Points, in no order, along strands that fork and pass close to each other.
Two points are linked if the straight distance between their rows is under 23.3.
Liv: [-45 -26  10  -9  10  33  14 -14]
tiru: [-54 -32   9 -11  12  39  21 -16]
kenoz: [-20 -60 -19  19   8  -5  36  -5]
Pipa: [ 23  28 -16  -2  34 -39 -46   2]
Feb: [-39  -1  13 -15  21  28 -12 -14]
Fibi: [  1  43  24 -15 -17  29 -16   2]
kigoz: [-18  14  10 -12  21  10 -24  -8]
tizok: [ 37 -15 -15  15  -5 -43   7  11]
ganuk: [ 12  68  12 -13   3  11 -44   0]
kasog: [ 22 -50 -22  29 -22 -27  46  12]
sesu: [-42 -15  11 -12  18  29   2 -14]
dok: [ 19  29  20  -8 -40  18   7  10]
gakor: [ 26  63  15 -10 -16   7 -31   8]
Fad: [ 42  18   3   5 -31 -18   2  15]
Sov: [  3 -29 -25  10  52 -51 -24  -5]
tuza: [ 38  51   1  -4  -5 -17 -35  10]
zak: [ 14  -8   2   3 -15  -9  12   6]
gove: [-17  25  16 -15  11  20 -22  -8]
zum: [ -5  78   8 -14  25  17 -61  -7]
muna: [-35  12  10 -15  37  18 -32 -15]
nos: [ -6 -59 -23  23  -2 -14  42   0]
Lesod: [ 36   2 -13   8   7 -45 -13  10]
Kebup: [ 34  17   4   0 -19 -15  -2  11]
Viko: [ 21  13 -19   1  40 -47 -42   1]
Veziz: [ 12 -37 -10  17 -36  -2  51  10]
rur: [-39  14  26 -21  -1  48  -3 -12]
poma: [-27 -17  13  -8 -20  37  30  -5]
Zuliz: [-10  23   7 -11  23   4 -32  -6]
vafom: [-29  -6  19 -12 -19  43  23  -6]
Vedo: [ 22 -46 -23  25 -13 -32  36   9]
viga: [-12 -17   6  -1 -13  14  21  -2]
vob: [-29  51  11 -19  40  21 -56 -14]
vula: [ 36  -6 -14  10   1 -42  -5  12]
Zon: [  3 -60 -26  29  -2 -23  44   4]
biz: [ 24  36  -5  -5  14 -23 -38   5]
Raza: [  0 -11   4   0 -16   5  18   3]
tet: [-37 -48  -6   4   8  17  33 -10]
rono: [ -3  28   2 -10  25  -4 -37  -5]
turuz: [-22  26  24 -17  -8  37 -10  -5]
Pep: [-44 -44  -1  -1  10  26  29 -13]
Gar: [  5 -48 -28  19  38 -50   0  -1]
Zodi: [ -8  65   8 -15  31  14 -58  -8]
zenot: [ 11 -60 -28  31 -16 -23  52   9]
Zageg: [ 23 -25  -8  14 -20 -19  28   9]
tenap: [  2 -11  10   0 -38  20  36   6]
nofet: [  6 -51 -19  23 -30  -4  57   8]
nekor: [ 26 -21 -10  12 -14 -25  19  10]
fidog: [  6   1  14  -3 -37  20  25   4]
dum: [ 14 -15 -26   6  48 -56 -31  -2]
leva: [ 25  17   3   0  -9 -15 -10   8]
Vopo: [ 16  17  17  -6 -40  17  16   8]
dasu: [ -9  53   5 -13  33   7 -54  -9]
Kan: [  7 -51 -26  22  16 -38  19   2]
Riteg: [ 13  37  23 -11 -33  23  -4   6]
fuve: [  5 -39 -27  15  45 -53 -12  -3]
puzu: [ 19 -32 -11  17 -28 -13  38  10]
poro: [ -8 -28   3   4 -41  27  52   3]
penun: [ 40   6   2   6 -36 -16  15  15]
dup: [ -4  39   1 -12  30  -3 -47  -6]
rure: [-27 -54 -12  12   6   7  36  -6]
fabul: [ -3 -32  -3   9 -37  18  53   4]
fipu: [-32  16  23 -17   2  39  -9 -10]
sadon: [ -7  17  13 -11   1  14 -14  -4]
turu: [ 12  20   4  -5   1  -7 -18   2]
seke: [  5  24  11  -8  -2   5 -15   2]
Nemal: [-36   4  12 -15  29  21 -21 -15]
pemag: [ -8  37  25 -16 -16  33 -12  -1]
mugu: [ 23  29   0  -4   4 -17 -27   5]
pas: [ 22  -1 -22   6  40 -54 -34   0]
deded: [ 27  40 -10  -3  23 -32 -45   5]
Gomu: [  6 -38  -8  16 -44  12  60   7]
tasoz: [ -7 -17   7   1 -38  29  43   2]
ruk: [ 15 -44 -21  22   0 -33  25   5]
kizu: [ 31 -23 -14  16  -6 -36  14  10]
Vebi: [-27  40   9 -18  39  18 -51 -14]
tufab: [-37  23   8 -17  42  18 -42 -16]
sigar: [ 28  45   6  -6  -3 -11 -30   8]
zuluf: [ -2 -57 -29  24  31 -42  13  -1]
zaba: [  0  74  14 -14  11  21 -51  -4]
Luti: [ -2 -54 -19  24 -32   5  64   5]
Tate: [-24 -24   7  -4 -14  26  28  -5]
luki: [-33   6  24 -16 -13  47  10  -8]
Mutub: [ 28  -5  -1   8 -27 -13  19  11]
Kap: [ 21  69  10 -11  -4   5 -43   4]
bezap: [ 10  46  23 -13 -25  24 -14   4]
Reki: [-60 -47   0  -5  14  36  29 -18]

A fork is a point with three links. Follow the links from the first point to the second and name the forks in between, in order.
nekor, Luti => Veziz
biz, Kebup => mugu > turu
leva, biz => turu > mugu
Fad, sadon => turu
Pipa, turu => mugu

A fork is a point with three links, a tip a point with one. Leave the first point through the second and follow the links. Name the first fork or tip that comes.
nekor, Zageg => Veziz
dum, pas => mugu
puzu, Zageg => Lesod
dasu, Zodi => gakor

Name the points in between on the shortest way along the links from the first point to the second, in order.
nos, Liv => kenoz > rure > tet > Pep > Reki > tiru
poro, puzu => fabul > Gomu > Veziz
vob, Feb => Vebi > tufab > muna > Nemal
fipu, vafom => rur > luki
dup, gove => rono > Zuliz > kigoz
